Points on a hilly landscape, in no order, each with its height.
From any point a ball rolls to the lowest of the 3 points nearest to it. It stops when none of these is lower. Distance is the straight distance between rows; heights are no part of it.
Teso height 535: [118, 108, 81, 133, 149, 81, 165, 160, 181, 146, 158, 142, 149, 126, 104, 92, 153, 168, 116, 88, 130, 137, 199, 112, 133, 99, 138]
gubo height 298: [92, 147, 120, 150, 121, 146, 162, 145, 137, 150, 123, 113, 145, 128, 139, 119, 165, 126, 150, 112, 129, 128, 133, 106, 104, 139, 124]
nop height 444: [115, 137, 91, 122, 142, 106, 157, 163, 165, 159, 135, 125, 125, 136, 144, 111, 151, 139, 150, 95, 120, 123, 178, 105, 118, 119, 127]
vof height 266: [89, 146, 131, 155, 126, 169, 137, 129, 123, 146, 116, 121, 153, 134, 138, 125, 156, 127, 149, 111, 132, 156, 112, 116, 114, 139, 136]
dev height 331: [102, 142, 119, 117, 130, 132, 127, 136, 123, 143, 124, 126, 147, 148, 163, 131, 141, 95, 171, 134, 111, 98, 138, 121, 109, 131, 108]
fodi height 564: [145, 106, 119, 79, 147, 74, 115, 140, 159, 128, 86, 145, 100, 125, 142, 136, 99, 174, 148, 167, 130, 111, 169, 130, 142, 143, 100]
sus height 409: [133, 84, 157, 173, 108, 146, 140, 133, 119, 119, 147, 114, 100, 83, 115, 93, 167, 125, 84, 110, 154, 181, 100, 107, 107, 109, 182]
Visif height 380: [167, 187, 112, 143, 92, 176, 99, 105, 86, 140, 142, 124, 145, 163, 89, 187, 60, 135, 115, 120, 117, 114, 73, 170, 176, 141, 126]
fegu height 918: [174, 138, 154, 37, 148, 100, 144, 91, 129, 100, 97, 153, 107, 124, 179, 139, 82, 132, 138, 178, 119, 94, 91, 156, 133, 136, 100]
ved height 517: [140, 99, 112, 93, 155, 69, 123, 147, 165, 137, 102, 126, 105, 127, 128, 127, 114, 166, 147, 163, 127, 132, 193, 125, 141, 132, 115]
dud height 279: [120, 148, 135, 168, 113, 174, 101, 99, 92, 125, 128, 119, 152, 141, 109, 152, 138, 121, 114, 121, 135, 150, 101, 144, 133, 140, 127]
rig height 495: [136, 133, 115, 105, 138, 94, 116, 153, 163, 140, 117, 121, 117, 133, 147, 113, 131, 131, 169, 140, 124, 100, 167, 116, 123, 130, 123]
zabu height 406: [111, 133, 93, 137, 142, 114, 172, 169, 162, 161, 129, 129, 138, 133, 134, 105, 166, 144, 136, 96, 117, 129, 168, 103, 108, 126, 123]
Nitaf height 518: [119, 101, 91, 106, 155, 70, 130, 160, 184, 143, 126, 131, 123, 124, 102, 109, 136, 175, 132, 141, 130, 142, 199, 123, 136, 113, 129]
tage height 445: [105, 128, 105, 122, 141, 119, 161, 162, 162, 150, 132, 121, 131, 134, 141, 108, 155, 136, 154, 94, 124, 126, 168, 110, 114, 128, 129]
Div height 492: [116, 140, 107, 122, 134, 123, 138, 163, 154, 153, 131, 124, 124, 145, 155, 122, 145, 116, 169, 115, 127, 107, 156, 112, 117, 132, 117]
kan height 845: [144, 130, 121, 74, 145, 84, 115, 136, 154, 127, 98, 120, 103, 136, 161, 125, 110, 133, 162, 163, 119, 97, 159, 131, 131, 129, 105]
vir height 349: [99, 141, 105, 150, 132, 127, 175, 146, 155, 158, 129, 121, 131, 133, 145, 112, 171, 144, 137, 96, 126, 139, 155, 110, 105, 128, 126]
tabes height 454: [130, 77, 155, 167, 99, 146, 138, 137, 123, 116, 160, 111, 93, 87, 115, 92, 172, 116, 70, 110, 152, 167, 109, 99, 101, 103, 183]
nup height 572: [138, 68, 164, 162, 95, 148, 121, 140, 120, 97, 177, 123, 91, 97, 107, 102, 155, 98, 63, 103, 157, 168, 114, 98, 112, 96, 175]
sabak height 470: [162, 154, 132, 177, 111, 158, 79, 102, 99, 121, 147, 103, 130, 163, 105, 158, 84, 128, 78, 95, 145, 133, 78, 149, 147, 134, 140]
Tunu height 503: [132, 106, 98, 102, 148, 78, 122, 158, 167, 145, 106, 123, 110, 127, 120, 124, 125, 164, 151, 143, 122, 117, 192, 115, 137, 127, 120]
luvi height 68: [117, 121, 141, 178, 122, 175, 120, 102, 107, 111, 129, 99, 132, 116, 115, 116, 147, 132, 104, 124, 144, 168, 102, 125, 115, 133, 161]
vunor height 184: [125, 114, 146, 181, 117, 173, 115, 102, 105, 119, 131, 93, 121, 120, 112, 121, 147, 134, 97, 120, 151, 179, 97, 124, 114, 125, 158]
Senos height 461: [119, 147, 146, 84, 133, 119, 113, 130, 111, 126, 125, 141, 137, 141, 157, 135, 107, 76, 173, 169, 113, 79, 117, 149, 129, 125, 104]
zuk height 507: [150, 132, 131, 63, 136, 89, 114, 119, 133, 127, 120, 131, 112, 129, 168, 136, 96, 111, 168, 172, 116, 82, 119, 152, 131, 132, 104]
lif height 252: [141, 157, 130, 180, 110, 167, 85, 92, 99, 119, 130, 99, 146, 147, 106, 157, 104, 134, 91, 114, 138, 143, 83, 155, 145, 135, 139]
lefuf height 330: [94, 154, 138, 136, 121, 158, 115, 116, 101, 132, 122, 139, 165, 143, 139, 139, 143, 93, 166, 132, 113, 105, 117, 137, 127, 142, 106]
pog height 356: [105, 145, 120, 121, 132, 136, 129, 147, 136, 145, 121, 128, 138, 142, 158, 132, 142, 104, 172, 125, 112, 105, 143, 118, 115, 134, 121]
Nisin height 450: [125, 89, 152, 162, 106, 133, 159, 132, 126, 126, 146, 109, 92, 84, 115, 82, 176, 134, 74, 112, 156, 179, 101, 109, 95, 113, 186]
votag height 238: [112, 141, 145, 171, 113, 174, 117, 108, 106, 127, 119, 113, 141, 135, 116, 138, 155, 125, 123, 121, 135, 161, 104, 127, 115, 150, 135]
deze height 107: [91, 159, 130, 158, 126, 170, 119, 109, 93, 131, 113, 141, 161, 141, 121, 145, 143, 111, 148, 129, 120, 140, 107, 138, 132, 151, 122]
lepas height 681: [154, 120, 125, 60, 145, 74, 125, 118, 152, 116, 79, 147, 100, 115, 154, 142, 94, 167, 137, 183, 135, 114, 148, 144, 139, 148, 87]
tusot height 547: [148, 69, 164, 152, 79, 154, 111, 151, 115, 96, 191, 132, 93, 97, 86, 108, 144, 90, 62, 82, 145, 163, 121, 64, 126, 105, 144]
genur height 654: [144, 138, 125, 71, 144, 87, 110, 121, 137, 119, 110, 131, 115, 134, 168, 126, 101, 129, 162, 172, 126, 79, 135, 142, 124, 141, 110]
posan height 924: [166, 147, 158, 25, 155, 105, 165, 66, 129, 95, 86, 169, 129, 114, 178, 144, 79, 144, 131, 172, 120, 92, 84, 172, 138, 137, 103]
lida height 477: [143, 137, 153, 59, 139, 109, 129, 108, 105, 100, 137, 143, 132, 136, 156, 140, 85, 82, 169, 192, 106, 76, 80, 169, 144, 109, 117]
sise height 663: [108, 133, 91, 137, 137, 102, 201, 155, 167, 157, 144, 138, 139, 122, 119, 91, 161, 157, 109, 80, 138, 142, 166, 106, 115, 122, 136]
dezu height 484: [113, 126, 96, 137, 136, 101, 177, 161, 169, 155, 138, 119, 139, 121, 131, 105, 163, 157, 134, 86, 123, 136, 168, 110, 111, 119, 130]
Fen height 930: [157, 119, 146, 44, 145, 84, 144, 105, 138, 101, 60, 163, 120, 111, 160, 149, 92, 159, 129, 172, 136, 106, 131, 144, 141, 151, 85]
fuzun height 234: [89, 151, 132, 158, 125, 165, 134, 122, 115, 134, 119, 136, 146, 139, 127, 129, 160, 115, 157, 118, 117, 140, 120, 127, 112, 146, 118]
kekik height 509: [105, 125, 104, 150, 127, 115, 204, 143, 144, 154, 144, 129, 123, 100, 127, 100, 170, 158, 92, 86, 149, 164, 136, 97, 96, 131, 149]
pami height 204: [107, 158, 136, 151, 115, 180, 97, 95, 80, 126, 124, 135, 166, 149, 103, 155, 123, 116, 132, 129, 131, 134, 97, 145, 141, 152, 122]
Zari height 552: [149, 142, 150, 57, 139, 95, 122, 101, 125, 103, 123, 138, 109, 136, 172, 127, 87, 104, 159, 192, 109, 83, 84, 159, 130, 126, 113]
Zokod height 605: [109, 91, 82, 124, 154, 67, 137, 149, 180, 140, 142, 138, 141, 123, 81, 85, 160, 173, 124, 137, 127, 146, 211, 115, 142, 94, 149]
zof height 532: [115, 147, 113, 103, 140, 108, 125, 154, 138, 134, 127, 129, 119, 148, 152, 122, 133, 111, 175, 131, 118, 94, 149, 124, 120, 128, 109]
Tumud height 287: [102, 139, 119, 160, 124, 160, 155, 127, 121, 149, 117, 117, 134, 118, 133, 122, 173, 123, 132, 107, 129, 160, 118, 113, 100, 149, 137]
Sotep height 792: [153, 136, 136, 57, 149, 77, 133, 114, 150, 120, 88, 146, 101, 118, 166, 140, 86, 153, 147, 181, 129, 98, 133, 144, 132, 149, 94]
mik height 272: [109, 154, 140, 116, 119, 143, 116, 112, 91, 121, 122, 159, 160, 151, 124, 154, 113, 81, 173, 149, 104, 87, 107, 151, 138, 130, 104]
pav height 240: [120, 154, 153, 106, 111, 148, 115, 112, 72, 113, 137, 173, 170, 136, 112, 177, 91, 65, 157, 155, 92, 83, 98, 168, 155, 125, 97]
fogeb height 594: [133, 142, 110, 83, 139, 98, 112, 150, 150, 136, 120, 128, 125, 137, 166, 126, 122, 123, 166, 154, 120, 86, 158, 125, 128, 123, 116]
bod height 320: [101, 139, 108, 141, 132, 134, 168, 154, 144, 160, 123, 127, 132, 133, 147, 116, 160, 133, 151, 97, 121, 127, 145, 106, 103, 132, 129]
fuf height 582: [125, 125, 90, 123, 141, 98, 154, 165, 173, 154, 135, 130, 134, 135, 123, 105, 150, 154, 143, 98, 122, 124, 194, 110, 132, 116, 125]
nek height 235: [131, 106, 154, 182, 118, 167, 117, 114, 109, 108, 142, 103, 114, 118, 117, 118, 154, 135, 89, 119, 150, 174, 101, 123, 113, 133, 162]
pumi height 514: [133, 109, 99, 112, 156, 73, 120, 159, 173, 143, 111, 132, 123, 128, 113, 116, 127, 162, 137, 142, 121, 126, 193, 123, 137, 113, 121]
Dad height 456: [117, 132, 105, 126, 144, 103, 148, 156, 151, 157, 134, 124, 122, 144, 142, 112, 149, 136, 150, 106, 122, 114, 173, 112, 122, 118, 123]
zopo height 571: [113, 120, 82, 138, 147, 95, 180, 171, 178, 161, 152, 135, 133, 127, 122, 94, 153, 156, 128, 79, 125, 136, 170, 99, 111, 113, 131]
galu height 362: [158, 146, 137, 175, 123, 169, 82, 101, 94, 113, 146, 97, 127, 144, 104, 151, 94, 136, 85, 106, 144, 140, 81, 146, 142, 133, 129]
fafa height 381: [121, 137, 151, 90, 128, 129, 111, 111, 98, 106, 136, 153, 154, 136, 133, 155, 90, 61, 165, 173, 94, 70, 96, 165, 149, 118, 109]
tiko height 283: [93, 144, 117, 154, 124, 158, 152, 129, 125, 140, 121, 118, 147, 132, 146, 122, 157, 128, 146, 112, 127, 147, 126, 101, 108, 142, 140]
Bal height 554: [154, 134, 147, 54, 142, 100, 123, 105, 134, 112, 114, 137, 106, 131, 181, 134, 91, 114, 156, 176, 119, 79, 103, 160, 135, 124, 103]
res height 173: [110, 138, 134, 172, 123, 169, 120, 111, 106, 121, 124, 111, 136, 121, 117, 130, 148, 137, 113, 117, 137, 167, 98, 130, 113, 141, 151]
bafef height 323: [107, 144, 116, 133, 136, 135, 150, 148, 141, 146, 121, 128, 145, 135, 155, 120, 154, 112, 157, 105, 121, 117, 147, 103, 106, 133, 128]
sisef height 729: [140, 130, 114, 85, 137, 79, 112, 147, 158, 129, 106, 132, 99, 132, 150, 127, 107, 145, 161, 162, 125, 103, 163, 132, 134, 137, 110]
Gibam height 229: [128, 171, 127, 127, 105, 170, 110, 103, 75, 130, 128, 167, 173, 141, 92, 182, 82, 107, 140, 143, 110, 108, 89, 159, 168, 145, 108]
bizon height 155: [112, 158, 133, 115, 105, 165, 116, 104, 78, 118, 126, 166, 175, 135, 108, 182, 95, 82, 158, 153, 91, 100, 101, 165, 166, 134, 95]
vog height 383: [111, 105, 133, 159, 120, 130, 185, 135, 129, 140, 139, 110, 101, 88, 131, 90, 182, 142, 88, 111, 153, 178, 110, 99, 92, 128, 173]
midal height 427: [171, 182, 120, 148, 99, 165, 99, 109, 81, 146, 139, 113, 133, 166, 97, 175, 53, 125, 98, 107, 127, 119, 73, 179, 170, 142, 135]
vovik height 191: [128, 160, 138, 116, 94, 172, 105, 109, 76, 129, 120, 168, 172, 144, 91, 187, 83, 96, 148, 141, 95, 101, 93, 164, 176, 142, 107]
Topud height 490: [151, 93, 156, 182, 116, 167, 97, 121, 108, 98, 163, 98, 108, 121, 104, 118, 134, 124, 73, 102, 154, 164, 101, 110, 121, 107, 151]
nanov height 489: [158, 84, 156, 175, 111, 166, 100, 134, 111, 94, 172, 111, 101, 123, 107, 126, 116, 97, 67, 74, 140, 150, 104, 94, 117, 110, 146]
pino height 391: [127, 120, 142, 175, 114, 164, 154, 120, 121, 130, 134, 105, 115, 96, 124, 108, 171, 140, 91, 114, 142, 171, 100, 116, 112, 122, 171]
meva height 526: [114, 110, 85, 129, 150, 87, 155, 161, 181, 155, 158, 140, 136, 132, 99, 100, 149, 175, 123, 94, 128, 136, 198, 111, 133, 101, 137]
nufi height 530: [154, 134, 152, 48, 146, 102, 139, 90, 114, 101, 123, 135, 123, 131, 174, 138, 79, 104, 151, 197, 112, 79, 80, 166, 136, 121, 113]
muki height 659: [151, 124, 140, 70, 147, 77, 116, 123, 152, 119, 76, 142, 106, 118, 150, 139, 96, 163, 138, 171, 131, 101, 148, 138, 145, 139, 96]
Ropod height 487: [123, 116, 84, 115, 150, 77, 139, 163, 174, 148, 134, 129, 130, 129, 111, 109, 138, 167, 141, 121, 117, 124, 205, 120, 137, 114, 134]
maz height 319: [102, 162, 135, 131, 120, 154, 105, 108, 94, 130, 130, 144, 162, 144, 124, 156, 129, 88, 161, 144, 118, 108, 111, 147, 133, 144, 98]
Vuli height 270: [94, 155, 124, 144, 124, 152, 134, 130, 114, 140, 113, 127, 159, 144, 146, 132, 153, 107, 164, 119, 115, 119, 119, 121, 116, 145, 120]
punel height 174: [100, 153, 132, 159, 124, 174, 125, 114, 96, 125, 107, 122, 159, 134, 129, 139, 154, 119, 142, 124, 119, 139, 100, 135, 122, 146, 129]
kugi height 485: [131, 141, 130, 82, 131, 104, 114, 133, 133, 122, 126, 130, 122, 139, 165, 133, 107, 101, 175, 165, 115, 76, 125, 141, 142, 122, 108]
ledoz height 929: [172, 146, 152, 34, 156, 101, 175, 83, 147, 92, 78, 174, 139, 113, 178, 141, 80, 156, 121, 153, 130, 95, 100, 162, 140, 140, 81]
feli height 247: [136, 138, 139, 184, 123, 171, 100, 100, 96, 119, 138, 104, 135, 134, 114, 148, 115, 140, 92, 107, 151, 158, 98, 142, 121, 140, 137]
divut height 565: [117, 118, 91, 133, 139, 80, 157, 165, 178, 159, 140, 127, 135, 134, 116, 102, 152, 163, 134, 92, 127, 118, 193, 104, 124, 109, 135]
Sab height 466: [164, 100, 146, 179, 121, 161, 88, 124, 111, 99, 171, 107, 107, 133, 103, 127, 110, 111, 68, 79, 147, 148, 96, 105, 128, 104, 144]
nud height 305: [118, 152, 144, 111, 121, 141, 111, 115, 85, 114, 133, 159, 171, 145, 120, 165, 107, 68, 163, 166, 94, 81, 100, 166, 144, 120, 102]
Fota height 469: [115, 157, 142, 99, 134, 128, 115, 122, 98, 118, 128, 147, 150, 144, 146, 144, 109, 66, 173, 162, 97, 88, 103, 148, 145, 123, 101]
Biv height 536: [109, 134, 102, 144, 133, 117, 204, 144, 155, 152, 128, 123, 130, 108, 137, 100, 174, 158, 115, 77, 138, 157, 141, 100, 94, 131, 146]
saduz height 315: [104, 151, 131, 121, 121, 136, 118, 132, 118, 132, 122, 136, 155, 149, 147, 137, 138, 84, 175, 134, 106, 102, 122, 132, 133, 139, 114]
Kaz height 506: [158, 81, 161, 167, 108, 151, 108, 141, 109, 91, 181, 121, 96, 118, 105, 120, 122, 97, 62, 84, 137, 154, 105, 86, 128, 99, 149]
gak height 522: [136, 86, 159, 180, 116, 161, 115, 123, 116, 106, 151, 105, 105, 96, 111, 100, 149, 114, 78, 111, 149, 167, 95, 117, 112, 106, 174]
Vakom height 592: [106, 84, 82, 122, 163, 69, 134, 145, 182, 142, 129, 135, 135, 122, 80, 104, 141, 180, 126, 143, 129, 156, 209, 116, 142, 106, 140]
niveb height 133: [134, 143, 139, 174, 114, 177, 90, 99, 90, 112, 131, 115, 138, 144, 104, 160, 113, 137, 101, 115, 143, 163, 88, 150, 138, 139, 129]
saso height 610: [154, 116, 116, 77, 145, 74, 112, 131, 153, 128, 95, 131, 105, 125, 147, 141, 95, 163, 143, 168, 125, 106, 160, 136, 143, 134, 110]
dusi height 619: [110, 132, 92, 144, 140, 105, 192, 153, 163, 156, 141, 126, 133, 124, 132, 97, 160, 155, 115, 81, 140, 148, 166, 93, 114, 123, 129]
rak height 379: [139, 100, 163, 189, 115, 165, 111, 115, 112, 114, 145, 108, 113, 120, 110, 118, 151, 134, 73, 108, 151, 173, 98, 118, 109, 114, 173]
Zul height 322: [111, 128, 125, 163, 130, 142, 186, 137, 136, 144, 121, 119, 125, 102, 129, 100, 171, 145, 106, 97, 136, 166, 125, 95, 101, 131, 154]
feze height 515: [117, 101, 86, 122, 153, 75, 148, 164, 176, 148, 141, 136, 136, 130, 101, 91, 142, 180, 121, 115, 131, 140, 207, 123, 136, 101, 140]
zop height 455: [121, 141, 146, 82, 123, 118, 105, 124, 109, 116, 125, 143, 143, 142, 149, 143, 107, 76, 169, 166, 106, 74, 110, 154, 130, 118, 114]
bidu height 543: [115, 116, 84, 128, 141, 83, 173, 162, 178, 160, 147, 140, 146, 131, 104, 95, 156, 163, 118, 81, 133, 135, 199, 108, 117, 103, 136]
voma height 480: [110, 129, 100, 141, 131, 122, 186, 152, 149, 157, 138, 130, 134, 112, 133, 109, 174, 147, 119, 84, 133, 143, 157, 100, 101, 126, 142]
zur height 550: [160, 149, 133, 182, 122, 169, 87, 108, 107, 112, 157, 102, 118, 150, 109, 153, 77, 118, 69, 80, 135, 140, 82, 138, 139, 121, 139]
vazo height 493: [143, 117, 99, 93, 145, 81, 120, 155, 169, 147, 112, 114, 108, 137, 142, 120, 122, 156, 159, 140, 116, 105, 184, 121, 139, 130, 117]
Nul height 296: [120, 147, 141, 174, 115, 182, 105, 99, 99, 128, 123, 105, 146, 130, 112, 135, 142, 127, 110, 123, 131, 157, 99, 140, 122, 143, 137]
Sur height 558: [114, 90, 90, 118, 158, 67, 128, 144, 184, 144, 116, 133, 128, 120, 99, 107, 133, 176, 130, 161, 135, 145, 207, 121, 143, 109, 134]
veke height 269: [126, 164, 125, 157, 109, 172, 91, 90, 80, 124, 125, 134, 157, 144, 95, 174, 97, 123, 117, 123, 132, 134, 90, 160, 149, 146, 120]
mun height 458: [136, 140, 149, 69, 132, 97, 117, 111, 126, 120, 123, 130, 122, 137, 170, 135, 94, 84, 169, 172, 110, 74, 107, 154, 129, 125, 111]
Mafuv height 329: [138, 112, 141, 185, 118, 174, 100, 105, 111, 112, 145, 100, 122, 126, 113, 122, 131, 128, 84, 110, 146, 175, 96, 124, 128, 128, 156]
vatim height 219: [119, 159, 138, 126, 113, 156, 108, 115, 79, 121, 129, 164, 170, 141, 110, 162, 103, 84, 156, 151, 106, 102, 109, 153, 155, 138, 97]
Telon height 504: [117, 101, 89, 122, 152, 74, 145, 166, 185, 145, 138, 129, 141, 129, 97, 102, 141, 173, 129, 117, 127, 133, 213, 118, 138, 110, 130]
zopog height 474: [125, 131, 103, 116, 140, 102, 129, 165, 158, 147, 122, 121, 123, 139, 152, 113, 135, 133, 161, 123, 118, 112, 173, 121, 122, 131, 117]
gizar height 483: [133, 129, 108, 104, 146, 94, 131, 161, 159, 146, 122, 120, 116, 128, 149, 121, 133, 142, 159, 135, 127, 104, 177, 118, 129, 126, 115]
Pes height 225: [111, 135, 134, 168, 117, 165, 132, 111, 109, 134, 120, 107, 129, 121, 127, 125, 161, 124, 124, 119, 135, 166, 108, 120, 115, 139, 151]
kot height 435: [133, 138, 151, 74, 131, 115, 112, 107, 105, 109, 130, 142, 130, 137, 155, 144, 91, 74, 170, 177, 102, 74, 93, 159, 143, 116, 113]
sefet height 312: [135, 173, 117, 144, 101, 174, 98, 95, 76, 133, 129, 139, 152, 152, 88, 171, 89, 119, 123, 136, 118, 126, 82, 167, 167, 153, 112]
lem height 465: [126, 120, 94, 111, 138, 101, 139, 162, 165, 156, 131, 117, 116, 139, 134, 112, 132, 144, 154, 115, 118, 105, 179, 114, 122, 118, 120]
gason height 340: [112, 125, 134, 164, 122, 149, 169, 124, 123, 146, 128, 113, 109, 103, 122, 95, 170, 139, 105, 105, 141, 178, 109, 107, 98, 132, 168]
Lered height 370: [123, 100, 153, 176, 117, 159, 156, 125, 125, 124, 140, 110, 104, 97, 119, 98, 171, 131, 92, 115, 151, 169, 105, 110, 98, 127, 177]
ras height 268: [129, 131, 147, 181, 121, 179, 96, 107, 100, 112, 127, 107, 132, 128, 104, 144, 122, 138, 95, 119, 141, 163, 91, 136, 123, 138, 150]
Teru height 297: [103, 150, 136, 115, 126, 143, 114, 120, 103, 127, 120, 153, 156, 150, 143, 141, 132, 79, 177, 150, 104, 87, 117, 146, 130, 137, 105]
Bira height 537: [136, 110, 117, 82, 145, 77, 112, 138, 164, 129, 100, 123, 104, 124, 132, 135, 114, 165, 146, 160, 130, 116, 173, 134, 140, 133, 103]
Rapak height 919: [171, 133, 142, 41, 148, 88, 148, 91, 137, 100, 75, 156, 118, 115, 166, 138, 89, 153, 140, 170, 135, 99, 117, 149, 143, 152, 92]
bekig height 302: [101, 159, 131, 128, 129, 141, 121, 138, 108, 134, 123, 133, 155, 142, 153, 132, 138, 98, 178, 127, 117, 108, 126, 129, 124, 136, 109]
Lugir height 360: [157, 153, 127, 166, 112, 176, 88, 97, 85, 127, 138, 113, 146, 157, 99, 159, 89, 138, 93, 107, 138, 133, 81, 159, 145, 142, 129]
Devu height 473: [131, 114, 93, 110, 145, 86, 132, 165, 173, 146, 120, 122, 119, 134, 119, 111, 131, 155, 152, 119, 122, 112, 192, 115, 123, 116, 128]
Deger height 355: [117, 147, 127, 111, 136, 124, 113, 141, 132, 137, 119, 132, 141, 143, 155, 139, 127, 92, 179, 145, 112, 88, 138, 129, 116, 134, 111]
pagu height 557: [140, 62, 160, 147, 76, 144, 120, 147, 112, 98, 199, 139, 92, 100, 84, 101, 150, 94, 58, 85, 147, 161, 129, 62, 126, 108, 153]
lizud height 888: [162, 131, 129, 67, 145, 84, 115, 128, 145, 117, 101, 132, 100, 127, 164, 128, 89, 139, 146, 174, 126, 99, 142, 138, 134, 142, 104]
Fufi height 545: [156, 71, 163, 170, 110, 153, 104, 140, 113, 99, 171, 111, 91, 106, 102, 118, 142, 111, 62, 95, 144, 168, 107, 95, 114, 100, 160]
mumas height 422: [155, 108, 148, 184, 117, 170, 88, 117, 108, 100, 150, 100, 120, 128, 108, 137, 116, 121, 73, 95, 143, 157, 97, 124, 133, 113, 149]
kob height 373: [121, 142, 128, 107, 124, 112, 106, 144, 124, 132, 122, 132, 141, 150, 165, 137, 132, 91, 178, 155, 114, 79, 127, 142, 126, 125, 101]
dinus height 628: [144, 120, 137, 68, 144, 72, 131, 118, 155, 112, 72, 153, 109, 112, 159, 143, 95, 172, 135, 178, 135, 119, 158, 140, 146, 152, 88]
zoz height 612: [120, 95, 99, 109, 152, 64, 123, 150, 174, 138, 112, 134, 114, 125, 101, 130, 129, 183, 137, 164, 128, 139, 209, 123, 143, 115, 120]
gume height 367: [115, 117, 150, 184, 127, 157, 141, 123, 124, 129, 122, 103, 121, 112, 118, 106, 166, 137, 102, 118, 155, 174, 101, 111, 112, 132, 164]
Sug height 475: [159, 178, 115, 168, 106, 169, 95, 106, 83, 134, 144, 111, 147, 153, 98, 167, 75, 127, 90, 111, 124, 127, 81, 173, 170, 149, 128]
Pur height 606: [138, 72, 160, 156, 90, 139, 130, 153, 125, 107, 180, 125, 94, 86, 98, 85, 168, 100, 64, 107, 161, 160, 115, 91, 102, 95, 175]
zadez height 562: [152, 135, 136, 56, 139, 95, 116, 116, 138, 111, 103, 129, 109, 123, 170, 128, 85, 119, 166, 182, 115, 70, 103, 159, 135, 125, 108]
taza height 339: [141, 179, 123, 138, 94, 171, 98, 100, 77, 134, 130, 136, 157, 149, 87, 187, 79, 123, 118, 126, 106, 119, 91, 174, 170, 161, 112]
ris height 527: [160, 71, 166, 167, 96, 154, 113, 138, 109, 94, 185, 121, 89, 101, 105, 108, 138, 88, 65, 82, 149, 161, 117, 75, 116, 100, 153]
vapi height 354: [115, 106, 150, 165, 119, 149, 161, 132, 131, 136, 144, 110, 99, 93, 116, 93, 169, 132, 90, 111, 146, 185, 107, 104, 94, 124, 169]
Girus height 908: [164, 133, 141, 55, 139, 93, 140, 92, 135, 111, 96, 157, 109, 125, 170, 138, 82, 145, 145, 187, 130, 98, 111, 145, 139, 143, 93]
momep height 278: [102, 161, 136, 129, 115, 161, 106, 104, 85, 120, 122, 143, 171, 136, 115, 163, 118, 91, 149, 138, 106, 110, 96, 151, 140, 142, 107]
til height 348: [110, 117, 141, 158, 129, 153, 158, 125, 129, 142, 121, 119, 120, 102, 125, 107, 170, 135, 111, 110, 145, 179, 109, 107, 97, 143, 175]
pite height 321: [92, 154, 141, 139, 118, 164, 105, 117, 95, 130, 118, 141, 169, 142, 127, 152, 132, 94, 158, 133, 105, 104, 107, 139, 137, 144, 110]
fep height 873: [157, 132, 138, 50, 137, 83, 127, 108, 143, 112, 97, 140, 106, 117, 175, 143, 93, 140, 149, 175, 129, 88, 117, 147, 141, 134, 99]
peva height 476: [168, 115, 145, 185, 115, 167, 84, 121, 100, 108, 158, 99, 114, 154, 114, 138, 98, 116, 64, 81, 141, 151, 95, 132, 131, 120, 133]
lepu height 591: [148, 63, 164, 171, 102, 150, 109, 141, 116, 98, 174, 121, 96, 98, 109, 108, 154, 106, 73, 93, 151, 172, 106, 94, 111, 94, 171]
Dunud height 595: [140, 101, 138, 72, 151, 76, 121, 123, 162, 121, 78, 142, 101, 118, 150, 147, 101, 175, 133, 171, 133, 117, 166, 134, 135, 143, 95]
bimeb height 299: [93, 134, 118, 159, 137, 148, 172, 138, 134, 152, 119, 127, 129, 120, 132, 109, 173, 134, 129, 100, 130, 157, 133, 109, 108, 141, 139]
kava height 361: [101, 126, 115, 155, 125, 131, 202, 137, 143, 148, 134, 118, 119, 105, 130, 97, 174, 155, 107, 95, 141, 165, 121, 101, 99, 141, 163]
roto height 491: [145, 78, 160, 171, 110, 148, 127, 124, 123, 105, 157, 107, 93, 93, 108, 100, 155, 114, 70, 113, 153, 168, 106, 108, 118, 106, 173]
lavoz height 541: [125, 95, 112, 91, 157, 67, 117, 139, 172, 123, 92, 145, 109, 125, 125, 135, 115, 183, 139, 174, 128, 139, 190, 123, 143, 132, 109]
danak height 347: [145, 126, 145, 187, 123, 177, 89, 104, 95, 111, 140, 106, 121, 134, 101, 133, 115, 127, 82, 107, 150, 157, 97, 140, 132, 121, 138]
Tos height 245: [112, 169, 132, 132, 104, 177, 102, 99, 76, 129, 124, 149, 175, 151, 96, 178, 106, 104, 141, 139, 108, 114, 96, 159, 167, 143, 107]

Two balls start at each pair of points below. Name the first point that both come to, or write none.
pagu / peva | mumas
lepu / Nisin | none
Lered / til | gason
gume / vog | gason

For each start below, name every point that the ball comes to, in order.
tusot | Kaz > nanov > Sab > mumas > danak > feli > niveb
dusi | voma > vir > bod > gubo > tiko > vof > fuzun > punel > deze
pino | gason > Zul > bimeb > tiko > vof > fuzun > punel > deze
